Each row is a point on a tangle of strands that fork, close into loops and nearly touch. The rows are in no order.
In the rows, zero is written as 128.
Points whose rows are less than 113 apart are linked; no others are. Some points are linked to none.
(1328): [149  78 120  66  69 124  90 127  90 163 135 154 121 143  71 122 159 115
 168  95 108  97 160 131  80 109 133  97 122  99  87 123]
(1013): [112 159 139 196 151  99 191 107 167 120 148 139 133  82 116 164 106 146
  84  99 105 112 107 114 124 131 152 150 103 174 136 111]
(1740): [166 159 179  86  99 191 137 151 131 109 128 144  93 149  89 117 160  70
 175 146  77 164 133  77  88 116 101 108 185 108  82 124]
(1838): [117  84 125 161 145  97 130 115 122 158 134 130 130 116 132 141 117 185
 132 121 124  98 162 151 129 144 149  96 111 163 138 102]
(699): [148 175 169 153 155 137 156 159 146  95 146 125 118 117 133 110 127  93
 120 147 115 161 125 105 135 139 130 144 180 122 106 132]
(875): [ 72 138 109 128 124 141 169  53 161 133 111 137 125  81 134 143  81 151
 124 112 176 126 109 206 104 122 186 123 112 151 148 120]
(1036): [136  94 148  92 100 164 106 157 114 137 101 148 103 174 112 157 172 129
 196 145 133 141 148 126 112 112  75  72 138 136 121 111]
(547): [182 127 115  75  73 111  75 179  75 116 168 157 141 175  94 104 209 104
 165 106 104 106 134  73 113 117  89  96  96  84 112 114]
(745): [118 154 140 160 182 120 158 121 146 117 133 104 142  99 166 101 100 157
 102 145 145 145 143 176 154 159 179 115 169 133 144 124]
(1696): [176 100 117  75 118 144  77 124 105 162 134 111 147 146 122  90 130 127
 159 148  98  93 126 112 149 105 101 118 120 106 149 150]
(1573): [158 110 145  60 114 190  67 123 113 138 124 141 103 166 149  65 121  98
 189 167 143 169 117 110 100 156 140 135 155  84 119 133]
(423): [152  68 106  86 121 160  46 134 114 173 102 150 105 185 146  96 118 154
 189 176 157 110 123 116 122 127 102 128 114 130 159 132]
(783): [148 145 133 150 185 138 156 123 150 144 140  99 151 104 171  77  83 134
 105 158 108 121 130 158 168 155 177 132 184 138 165 141]
(1465): [ 95 102  96 106 111 168 108  93 142 138  82 139 104 152 141 137  96 104
 136 140 185 160  81 154 102 124 131 168 120 102 131 149]
(314): [128 179 113 151 136 110 123 136 120  80 115  83 176 131 158 153 157 124
  91 118 149 149 124 129 203 117  79 132  92  91 159 153]
(972): [ 93 108 103 148 137 157 175  86 189 172  86 155  98 127 132 164  73 149
 118 139 117 109  69 143 115 121 139 158 137 203 174 126]
(763): [151 161 119 123 114 161 123 127 136 115 100 103 154 150 129 155 150  99
 127 138 114 142  92  98 171  86  60 138 116 101 158 167]
(227): [184 164 160  80 112 123 127 180  85  88 156  84 171 147 123 129 217 110
 154 116  89 116 162 112 177 127  57  60 130  94 131 113]
(1405): [150 112 102 142 135 155 118 127 139 164  97 114 135 148 146 141 124 147
 135 166 102 107 104 121 178  90  74 124 129 155 186 152]
(282): [ 92 151 142 147 117 106 135 162 116  92 110 115 136 135 126 190 186 146
 134 108 162 155 170 151 144 125  84  88 103 118 124 104]
(1260): [166 146 116 103  77 103  98 167  81 110 158 135 149 152  94 129 202  94
 135  90 110 125 140  89 127 117 104 114 104  75 102 133]
(1434): [132  69 139 141 144 123 151 125 145 178 147 173  92 138 119 123 100 140
 149 133  83  94 125  94  78 139 162 145 156 195 113  96]
(388): [151 155 144 176 191 120 192 122 172 143 161 111 157  97 158  97  75 134
  87 138  80 107 110 120 154 154 192 159 170 165 150 131]
(1145): [169 143  96 109 125 114  69 138  88 106 140  89 178 153 158  94 151 117
 117 129 135 121 112  98 200 130  88 137  80  70 153 165]
(487): [138 154 150  78  80 181 147 123 134 110 115 146  98 134  65 127 143  51
 146 110  88 162 120 101  66 107 128 133 172  88  67 139]
(340): [ 97 154 164 147 114 124 184 150 157  95 137 159  81 102  80 170 122 103
 116 113 133 151 130 127  65 132 137 133 147 150  71 103]
(597): [183 115 126  86  90 142  64 174 101 126 155 157 132 191 114 107 196 125
 183 133  96 105 118  59 125 102  49  95  94 109 137 113]
(878): [ 95  84 109  97 118 150  85  97 125 143  84 131 111 145 145 127  98 133
 158 139 201 146 122 180 108 143 144 132 120 104 128 134]
(586): [ 82 111  88 112 107 146 124  86 156 139 103 152 110 136 124 137  85  95
 108 116 166 142  65 136  84 108 146 192 107 114 121 145]
(1531): [124 176 149 153 144 101 151 131 125  98 145 107 146  92 121 124 137 123
 104 109 126 147 162 149 136 134 147 111 145 111 106 124]
(1138): [173 128 145 119 128 156 111 157 126 141 146 139 117 152 119  97 152 112
 158 159  73 116 117  61 123  97  88 127 155 138 132 132]
(785): [110 165  85 142 108  93 140  81 124 115 134  93 184  82 120 151 129 131
  69  79 126  99  98 154 167  89 122 137  59 110 150 158]
(468): [181 152 109 102  96 120  73 151  86 107 158 124 162 163 125  96 179  89
 128 114 115 130 108  60 158 123  93 139  84  64 127 157]
(746): [149 139 108 159 140 102 149  91 143 140 154 106 169  88 128 118 101 119
  70 105  71  86  99 104 161 109 142 153 106 137 146 150]
(1713): [ 98 151 142 131 112 135 117 150 110  78  98 124 120 148 135 173 170 123
 146 124 189 186 153 151 134 149  93  97 110  97 112 115]
(1432): [114 138 151 112 135 158 191 132 183 132 131 145  98 122 112 117  75  77
 113 134 103 145  82 111  70 129 173 193 188 157  90 126]
(1259): [139 197 136 168 125 110 125 153 125  67 142 120 149 125 131 133 155  81
  84 114 139 172 108  77 158 131 110 175 108  76 119 161]
(465): [125 143 141 100 147 176 168 134 175 135 120 125 108 133 145  89  71  72
 123 151 125 163  82 126 100 141 179 198 197 132 107 141]
(1558): [127 157 103 139 111 112 142  93 136 126 132 106 169  96 109 146 122 106
  79  92  96 109  98 125 155  88 121 151  93 112 139 163]
(1726): [122 121 133  93 128 200 141 130 158 153  78 134  82 159 139 110  92  96
 159 182 128 168  77 124 109 134 122 167 190 143 147 142]
(1657): [139 128 154 155 164 131 148 162 144 132 150 145 100 140 150 103 107 119
 135 160 122 132 121 100 117 146 143 154 176 161 117 115]
(510): [173 135 175 121 127 141 125 177 115 126 163 141 109 140 100 105 172 114
 170 148  67 125 157  76 110 108  96  89 172 147 105 108]
(1317): [171 167 185 131 169 157 142 164 128 113 151 117 121 120 145  80 139 107
 151 174  88 154 147 108 146 145 133 104 210 129 123 124]
(93): [ 98  91 137 136 137 150 160 125 156 160  97 156  86 136 129 157  97 144
 150 153 129 125 121 157  96 132 135 115 166 189 132 111]
(955): [169 131 111 157 151 101 105 137 115 130 172 122 156 127 153  77 124 113
  89 137  87  95 102  56 170 114 119 174 104 119 144 158]
(310): [ 77 112  97 145 124 140 154 123 170 116 111 163  95 151 140 155  74 103
  98 134 179 151  52 116  90 128 133 210 109 151 122 127]
(386): [100 136 135 149 190 105 136 130 129 110 128 107 129 116 184  93 106 179
 114 145 184 149 173 183 146 185 185 103 162 126 136 113]
(827): [ 97 145 140 120 141 117 153 121 141 104 143 132 112 107 145  93  91  97
 109 114 170 163 121 157  90 166 207 166 157 112  80 117]
(1416): [166 131 117  99 108 152 110 126 114 135 115  95 156 151 120 130 157 109
 140 134  92 117 106 108 169  91  66 114 121 101 152 160]
(1511): [121  89  96 184 181  75 142  90 141 154 157 131 141 111 156 116  84 183
  91  96 121  81 127 120 136 174 200 165  72 171 161 104]
(1311): [147  89 114 125  93 105 125 122 112 158 162 165 123 128  79 128 141 111
 119  89  65  86 130  70  88  99 133 139 113 138 100 121]
(453): [148  71 109  95 125 129  47 136  98 149 111 133 130 178 152 117 133 169
 176 156 174 111 146 132 149 135  94 109  92 113 156 130]
(573): [131 110  89 140 150 128  84 122 116 133  99 100 154 149 169 131 126 155
 125 150 163 119 127 148 197 124  97 126  98 116 178 147]
(1710): [130 163 130 199 130  65 154 161 119 102 165 131 148 108 119 164 153 142
  69 101  98 115 135  75 158 121 107 147  83 144 128 131]
(1615): [ 64 129 126 134 117 121 117 134 113  90  91 131 101 141 141 166 146 148
 141 125 220 184 152 185 108 154 123 103 102 112 109 108]
(729): [104 169 143 181 182 117 125 173 128  63 121 119 119 150 183 132 138 152
 111 160 195 186 141 117 168 173 113 144 127 119 137 118]
(804): [129  98  99 122 101  77  95 148  83 137 130 109 161 152 121 165 171 171
 126  97 148  86 154 143 154 115  81 100  64 119 146 122]
(485): [101 145 134 136 113 144 128 143 133  93 102 140 104 148 123 163 142  97
 137 132 172 183 116 133 108 131  98 136 126 110 108 126]
(117): [175 118 131 166 167 126  95 182 125 135 155 137 130 161 165  96 153 159
 142 175  87  95 126  59 172 115  68 118 126 176 170 120]
(1736): [137  89 118  84 112 143 113  85 132 182 133 137 130 106 103 100 100 106
 134 117  86 101 122 126  88 110 170 148 147 119 116 137]
(983): [ 88 151 109 160 148  78 161  89 139 117 168 135 142  85 148 111  90 140
  73  78 154 123 121 148 104 162 225 177  95 137 122 117]
(1694): [103 150  97 126 126  79  96 141  79  88 113  85 171 142 152 150 175 178
 104  95 184 140 162 163 185 141  95 108  67  82 150 135]
(1060): [130  73 155  80 117 146 121 116 124 172 135 152  84 121 112  90 109 116
 171 137 119 119 161 152  60 142 183 105 183 132  87 107]
(1491): [155 136 145 118 156 146  90 137 110 113 133 112 133 141 169  77 133 129
 155 163 150 159 149 134 159 160 138 114 164 102 130 131]
(1278): [154 138 143  63  96 166 131  88 125 144 117 100 134 104  84  98 130  80
 141 111  79 129 135 152 108 102 150 114 173  81  99 155]
(6): [145 189 115 154 138 138 123 121 139  93 106  86 170 128 158 143 138  99
  93 138 133 152  91 110 201 107  78 155 106  88 165 178]
(249): [138  82 107 188 161  76 152  96 139 164 156 139 137 110 122 139 107 172
 103  95  72  64 121  90 131 149 168 141  71 191 163 102]
(541): [170 130 153 100 125 172 152 122 142 170 120 113 121 119  97 109 134 121
 152 158  31 105 129 104 128  86 106 103 193 158 138 136]
(840): [141 142 170 101 125 187 152 153 145 112 113 141  78 151 118 120 130  83
 167 172 109 176 113  99  94 137 108 129 195 132 104 124]
(1777): [103 173 132  96  85 153 156  82 142 107  99 102 150  87  92 167 142 111
 132  87 133 131 137 204 125  85 127  81 130 104 120 142]
(960): [131 134 121 158 163 131  93 152 119 110 111 113 141 159 180 123 141 154
 131 168 164 142 137 123 188 141  94 124 124 121 166 135]
(534): [ 93 123 112 133  97 122 157 120 149 120 140 175  97 125  94 150 102  81
  94  97 135 139  89  94  59 122 154 192 116 135  81 123]
(806): [112  89 136 162 156 122 149 128 142 159 122 147 106 127 136 149 113 172
 143 146 125 109 155 152 119 143 139  94 146 187 141  94]
(740): [128  91 136 123 113 142  85 175 103 125 113 157 101 192 140 151 177 148
 188 157 161 147 143 102 121 129  57  88 117 142 133  96]
(1766): [123 130 110 159 152  64 124 131  97 120 159  91 170  98 145 119 135 185
  83 105 123 103 168 142 173 149 143 105  86 125 135 124]
(470): [123 138 114 203 136  40 140 161  94 106 181 126 148 112 129 141 161 172
  69  90 100 103 158  76 153 141 132 142  63 144 126 116]
(787): [131  68 102  94 100  66  86 128  75 161 131 110 152 135 108 148 148 196
 138  95 150  67 184 173 139 139 121  76  68 126 136 111]
(143): [159 207 145 139 107 111 130 160 107  64 147 110 164 120 111 137 183  78
  98  97 114 164 133  84 163 124 101 135 120  71 108 153]
(1182): [133  90 113 106 127  79 107  90  98 161 160 118 153  80 105  94 104 158
 117  95 113  79 173 165 119 154 200 106 110 115 113 118]
(493): [109  70 123  95 106 130  83 123 110 143 105 147 101 151 130 124 122 137
 165 133 184 135 146 161  89 138 138 112 122 113 108 120]
(1760): [160 168 173 144 145 124 155 160 134 106 173 137 121 110 118  89 133  76
 114 135  80 142 126  74 116 130 146 158 180 122  92 133]
(1545): [136 106 104 128 101 115 107 127 115 144 146 160 126 150 113 118 137  91
 114 109 113 118 105  66  99 102 122 172 106 111 110 145]
(1069): [ 92 126 118 166 164 126 147 105 153 138  99 114 139 105 163 146 103 187
 117 148 165 122 145 201 160 145 145  86 130 164 177 117]
(74): [130  53 115 100 128 141  85 116 121 188  90 133 119 146 136 135 110 183
 174 161 149  92 153 177 140 128 115  86 126 156 163 122]
(1295): [106 163 162 152 131 140 148 179 143  70 111 141  89 141 126 170 140 101
 129 154 175 198 123 111 116 155  96 137 142 122 101 114]
(1618): [151 126 157 146 121 116 103 198 104 108 173 172  98 161 111 116 186 125
 164 140 111 135 156  57  97 125  89 102 131 144  98  90]
(844): [103 124 109 149 137 159 155 124 175 136 100 148 101 153 149 147  77 110
 106 156 149 145  58 108 120 116 114 200 142 159 146 145]
(551): [ 69 103 107 149 138 133 136  99 145 141  77 133 116 123 155 169 107 188
 139 144 189 129 138 210 133 136 132  89 115 168 167 113]
(161): [108 119 136 113  86 129 144 126 123 128 104 126 131 130  88 190 167 128
 148  95 127 119 161 171 111  93  97  74 121 134 113 110]
(994): [122 189 126 183 126  91 145 148 145  82 152 142 138 112 118 144 135  81
  60  98 132 145  92  68 132 117 126 203  95 108 106 159]
(1612): [132  71 131 142 155 137 127 156 139 167 139 172  85 165 150 102 101 144
 155 165 129 107 119  97  94 144 143 155 163 186 126 101]
(898): [132  78 115 110 138 100  59 147  83 134 119 118 135 163 152 118 145 191
 159 144 182 114 179 149 161 150 108  87  91 114 150 117]
(100): [ 98 212 149 180 149 118 169 156 159  70 110 105 156  91 134 191 151 146
  91 126 151 158 142 143 175 121  83 111 114 123 151 136]
(930): [138 161 152 183 174 114 201 115 184 132 160 130 139  86 130 133  85 132
  86 116  75 107 104 105 133 145 174 159 150 180 146 120]
(89): [133 122 123  83  90 173  88 116 113 118  90 125 128 173 131 147 148 103
 170 133 167 170 115 140 134 132  94 114 113  76 132 143]
(1489): [150 126 148 143 146 108 166 113 144 147 182 141 132  93 115  96  96  97
  99 103  61  99 124  91  97 136 201 169 159 148  98 120]
(415): [125  68 124  92 107 142  85 136 111 152 128 171  86 162 121 105 120 115
 167 143 162 137 130 117  77 139 142 135 131 118  97 115]
(889): [132 160 152 116 163 138 113 122 116  92 122  96 137 120 169  84 123 121
 138 146 165 176 157 171 154 176 163 111 177  85 119 134]
(507): [109 143 128 182 146 124 171 110 166 133 120 138 132 107 124 171 106 146
 100 123 120 118 106 129 132 114 124 133 119 173 150 119]
(441): [141 139 143  81 116 165 122 100 131 131 125 115 122 110 122  85 108  74
 140 125 124 157 128 152  98 134 172 134 179  76  97 146]
(261): [127 143 123 138 138 184 142 138 165 137  80 135  98 159 148 142 106 107
 128 181 127 153  72 102 144 115  88 177 165 147 168 154]
(135): [108 101  94 168 152  70 129  93 133 144 167 141 141 107 148 109  91 154
  82  84 135  91 117 112 113 164 212 186  75 143 132 115]
(764): [130  73 147  89  85 125 113 125 100 156 135 158  96 123  79 121 142 122
 168 104 122 111 180 153  63 129 164  83 152 126  72 100]
(570): [ 89 140 134  93  83 164 173  87 161 121 104 153  92 101  72 149 102  81
 127 101 124 144 105 153  51  99 152 139 149 129  80 127]
(615): [196 119 146  50 119 132  87 149  80 141 157  89 156 131 117  72 164 135
 185 144  84  92 166 140 156 134 107  57 150 110 126 123]
(274): [131 110 171  90 122 192 141 142 142 140  94 138  72 145 120 117 127 113
 188 175 121 159 138 149  87 139 126  92 206 146 109 116]
(1373): [117 140 100  99 118 175  99  78 139 128  89 106 138 136 156 113  95  93
 123 136 165 167  78 154 141 124 137 174 127  71 143 175]
(70): [113 198 134 153 142 159 179 109 190 100 110 121 138  96 132 152  95  89
  84 133 133 151  69 128 142 103 125 185 147 127 142 169]
(634): [128 140 139 161 155  77 175  89 130 136 177 116 151  61 115 107 106 156
  90  81  94 103 159 149 112 164 217 113 120 147 117 101]
(1356): [107 119 116 160 175  99 123 127 119 130 115  93 147 113 167 131 124 204
 115 143 157 120 173 180 182 154 132  75 119 142 166 114]
(106): [101 162 122 178 110  99 157 145 148  98 147 162 113 119 106 167 121  92
  75  99 142 147  90  78  98 120 127 200  95 133  96 133]
(523): [145 104 108 127 156  70 110 103  91 150 168  94 166  88 132  77 102 169
  96 107 111  81 161 145 156 166 182 115  99 117 128 133]
(46): [193  93 129  51 123 138  87 124  93 181 134  88 155 123 109  77 128 143
 164 154  71  67 147 138 156 115 107  83 141 127 148 141]
(115): [120 151 150  94 139 153 149 105 150 121 130 117 120 106 139  83  89  76
 124 130 141 162 114 161  93 151 203 160 190  97  90 136]
(1253): [135  86 119 116  76 102 103 141  93 151 155 177 108 141  71 137 162 114
 142  90 104 101 151  90  69 110 133 119 115 128  82 109]
(303): [155  60 109  94 113  74 100 124  79 182 152 117 154 120  98 128 134 181
 142 107 107  55 178 153 137 136 131  78  86 143 131 107]
(638): [136 117  86 120 107  67  83 154  69 116 142  97 167 156 137 140 181 165
 106 100 162  97 151 122 182 131  83 118  51  89 149 139]
(1224): [115 170 145 168 143 140 174 127 175 114 114 137 121 104 117 167 115 116
 102 139 122 139 100 124 134 108 107 145 147 153 136 142]
(1433): [143 121 108  63 103 189  78  81 125 144  79 103 141 149 138 119 113 101
 155 141 150 155  98 152 150 122 115 142 123  64 151 172]
(1846): [145 105 116 193 143  64 144 120 119 138 177 142 146 114 121 127 126 139
  76  89  64  75 113  55 135 134 150 169  73 166 130 122]
(5): [ 79 109 128 110 101 141 161  57 145 150 103 139 119  81 103 157  98 154
 143 101 146 111 139 215  88 116 178  79 119 159 125 111]
(335): [170 138 162 118 161 158 102 160 111 116 144 124 116 143 161  65 143 127
 175 178 112 149 148 109 144 157 124 104 186 129 128 116]
(650): [119 189 145 183 131  94 173 153 145  86 134 111 162  92 109 190 158 141
  80 102 113 124 137 116 166 103  81 117  93 138 136 133]
(1051): [170 152 114 124 143 120  94 124 104 113 150  95 167 124 150  77 134 102
 107 132 110 127 113  97 183 125 120 150 117  81 138 164]
(385): [129 104 143  66 125 192 117 125 135 142 102 133  80 160 150  78  93  90
 178 175 152 176 103 139  95 157 158 148 188 113 118 129]
(752): [111 181 145 134 144 126 142 117 128  85 120 104 142  98 144 114 131 112
 115 119 161 178 148 174 136 149 160 119 154  88 109 132]
(489): [110 157 140  99  76 154 154 121 139 100 115 155  93 119  59 159 143  59
 124  92 122 157 120 128  60 104 135 136 144  98  64 135]
(929): [176 128 142  86 120 115  98 158  78 120 154  95 166 141 124 105 183 136
 162 126 109 110 172 135 166 136  90  67 131 101 128 121]
(460): [184 117 123  90 110 173  66 159 120 146 143 149 123 180 130  79 158 118
 177 163  77 113  91  45 120  93  62 126 119 123 145 134]
(82): [155 126 167 111 127 164 141 151 132 146 103 110 121 134 113 144 163 135
 178 161  81 127 164 147 141 105  84  59 184 155 140 117]
(548): [155 139 149 124 132 149 168 108 153 158 133 120 131 101  97 123 111 109
 118 136  39 103 120 108 125  94 128 130 177 154 129 141]
(1217): [128 107 145 139 118 136 106 188 109 111 134 175  83 180 122 136 166 123
 174 153 148 157 137  79  91 136  83 117 124 143 100  92]
(588): [ 61 180 128 175 108  98 155 153 132  66 121 148 106 107 116 198 159 140
  95  98 202 179 137 148 104 135 116 142  75 125 105 112]
(695): [124  63 122 127 131  84 124  88 112 176 148 140 130  90 102 121 104 183
 135  93 105  75 169 160 100 157 196 100 104 155 125  97]
(215): [149  54 117  89 117 162  74 135 117 192  95 146 107 171 133 123 128 171
 196 174 125  92 135 128 129 108  86  94 136 160 167 124]
(1834): [105 111 124 109 124 149 182  87 182 163 133 155 106 114 105 128  67  99
 113 108  86 116  79 116  61 123 192 191 157 175 106 120]
(494): [130  70 152  89 128 166 137 136 138 176 118 157  68 147 119  98 107 125
 180 168 108 121 136 133  66 134 151 117 199 169 111 106]
(1520): [107 175 133 186 158 122 141 153 151  80 122 124 127 127 162 157 123 123
  90 148 173 167 105 111 160 140 107 170 119 122 141 141]
(1654): [149 126 120 183 180 117  99 173 117 116 137 117 137 157 187 107 144 168
 125 175 136 119 141  93 196 133  88 124 121 150 170 124]
(600): [139  97 114  90 110 156  71 123 108 137  87 118 135 175 145 142 145 142
 177 146 175 141 133 149 150 128  85 104 106  93 153 138]
(572): [147 119 118  85 100 124 119  90 116 156 141 122 144  91  90  99 118  92
 122  91  86 106 135 139 101 108 168 133 138  96  99 145]
(1080): [ 87 189 142 151 125 125 156 144 141  78  95 104 152 108 128 199 161 137
 117 114 162 155 150 172 158 109  81  93 109 123 141 122]
(610): [118 108 121 109 133 154 148  82 156 172 118 134 123 109 126 111  79 110
 118 128 101 111 101 142  97 121 171 163 163 144 127 136]
(1782): [110  92 115 134 160  97  87 133 101 132 117 111 135 138 168 120 123 202
 139 143 182 122 178 166 162 160 138  92 113 125 148 116]
(813): [ 97  77 102 115 127 147 103  95 136 169  64 123 125 136 145 160 108 182
 157 151 179 111 135 208 143 122 116  83 118 150 170 132]
(501): [129  91 120 118 112 135 100 137 115 146 142 171 100 159 118 108 127  99
 139 135 133 133 112  79  78 122 129 163 128 120 102 124]
(781): [ 54 106 104 147 112 105 119 118 118 109 100 146  98 132 140 161 123 167
 125 114 222 156 140 180  91 150 146 127  82 132 116 106]
(1441): [ 81 101 132 123  96 126 148  98 133 139 111 153  97 106  97 167 122 145
 139 103 150 125 147 182  71 120 151  96 120 154 100 101]
(1116): [ 70 131  99 144 120 101 121  98 127 110 125 137 126 111 143 135 108 144
  99  99 199 142 123 171 107 142 171 155  88 117 112 122]
(628): [142  96  88 145 137 144  80 138 121 144  97 115 142 180 167 144 136 159
 136 163 149 107 103 111 192 105  54 136  82 136 191 154]
(182): [111 192 129 174 164 146 173 137 189  94 114 122 131 119 163 142  84 104
  80 150 167 157  65 126 161 136 128 199 142 137 153 156]
(1174): [123 115 119 130 130 152 127 112 139 149  94 121 126 136 129 151 125 138
 140 146 125 126 119 151 145 101 101 116 138 139 153 141]
(418): [158 149 165 139 152 122 164 143 139 132 183 134 127 101 126  72 108  84
 111 124  73 119 133  91 104 139 187 163 193 136  88 121]
(446): [ 71 177 151 174 126 110 173 180 153  59 121 150  89 111 107 197 139 126
 100 127 190 186 123 128 105 142  98 152 104 139  98 108]
(820): [110 142 131 124 116 132 156 150 150  94 143 165  92 142 112 124  98  59
 106 126 153 172  79  91  72 137 150 204 145 115  76 123]
(398): [ 92 177 113 149 150 108 118 133 116  73  98  75 174 128 170 167 158 165
 103 117 186 160 150 175 200 132  86 103  86  94 167 139]
(1358): [149 133 117 179 151  78 140 125 123 127 180 121 158 107 141  99 116 126
  66 109  87  94 116  73 156 133 151 169 101 136 130 140]
(766): [ 83 139 120 150 132 100 152 107 141 118 146 146 120 101 137 122  92 124
  96  95 171 139 121 157  91 152 193 165 120 127 101 115]
(343): [ 92 141 140 165 184 105 126 166 122  84 122 114 113 150 190 114 129 173
 123 155 200 176 166 150 155 184 142 117 146 125 130 108]
(72): [180 198 152 100  98 127 131 166  95  72 150  89 176 141 116 146 207  82
 131 108  91 144 138  93 179 121  62  95 123  72 126 137]
(1845): [ 79  85 145 123 104 146 176 114 153 142  96 161  66 115 100 172 103 145
 156 130 144 134 138 180  57 133 150  81 153 187 100  87]
(338): [163 136 126 149 149 159 119 159 134 135 116 121 133 157 149 133 150 141
 145 177  91 112 110  84 187  97  49 121 139 159 180 144]
(1472): [146  92 149 150 166 115 169 122 151 170 168 147 118 113 129 103  91 134
 128 126  70  91 129 103 101 155 193 143 167 185 120  99]
(1819): [ 85 162  93 139 132 125 150  56 151 117 122 115 159  81 143 133  87 136
  88 101 170 124  99 189 140 109 169 147  96 119 154 147]
(1718): [166 145 180 102 130 177 158 146 141 149 114 117 112 119 104 116 151 113
 174 164  49 126 156 126 126 105 106  73 215 155 130 125]
(1833): [ 43 158 102 162 106  86 131 129 107  85 117 138 118 118 134 182 156 179
 103  85 212 161 150 179 111 131 132 125  52 120 123 112]
(256): [135 142 137 132 123 126 130 130 119 122 130 114 145 116 122 136 145 119
 127 120 114 131 144 138 147 110 118 109 133 115 122 133]
(19): [128 110 154 118 103 137 140 150 120 142 112 135 121 141  94 177 170 136
 165 123 100 113 165 137 114  98  82  65 147 149 119 105]
(32): [ 90 114 121 108  63 122 144 100 121 132 113 144 124 109  69 185 151 135
 138  67 130 105 154 175  81  94 125  81 102 138  96 107]
(618): [107 181  95 158 139 101 168  61 144 112 150  99 177  57 137 126  96 139
  62  88 123 104 101 160 165 113 174 147  77 126 157 150]
(1173): [154 150 128 137 140 146 171  95 156 158 125 102 154  92 116 125 100 116
  93 129  47  99  95 115 157  87 128 141 150 148 153 160]
(641): [167  80 115  64 128 170  41 128 117 166 123 143 110 170 156  58 102 129
 179 178 143 124 115 108 116 141 133 149 130 103 152 139]
(150): [175  71 122  68 130 106  83 115  87 181 147 103 157 113 109  88 113 160
 152 136  95  56 167 156 150 127 135  83 115 127 135 135]
(1044): [139 103  89  93  82 125 126  80 123 169 119 114 165 118  79 158 126 115
 110  82  78  78  98 129 125  70 104 135  91 119 134 153]
(502): [118 149  95 173 137  39 137 137  84 113 167  99 165  98 128 146 165 188
  70  75 111  98 166 123 169 147 134 117  48 133 137 127]

How many points has the smallest loop of links through each point below? Write 0 if it is on no loop.
(465) => 9
(32) => 16
(1260) => 22
(745) => 13
(1434) => 8
(74) => 10

A piece is two or more points that can be reached from each other along the links. Count, over all rows, the pieces, the separate loops (a circle has one, a figure eight two, a Y none), the forks (points with three links) and the tips (points with one).
pieces => 5
loops => 11
forks => 14
tips => 2
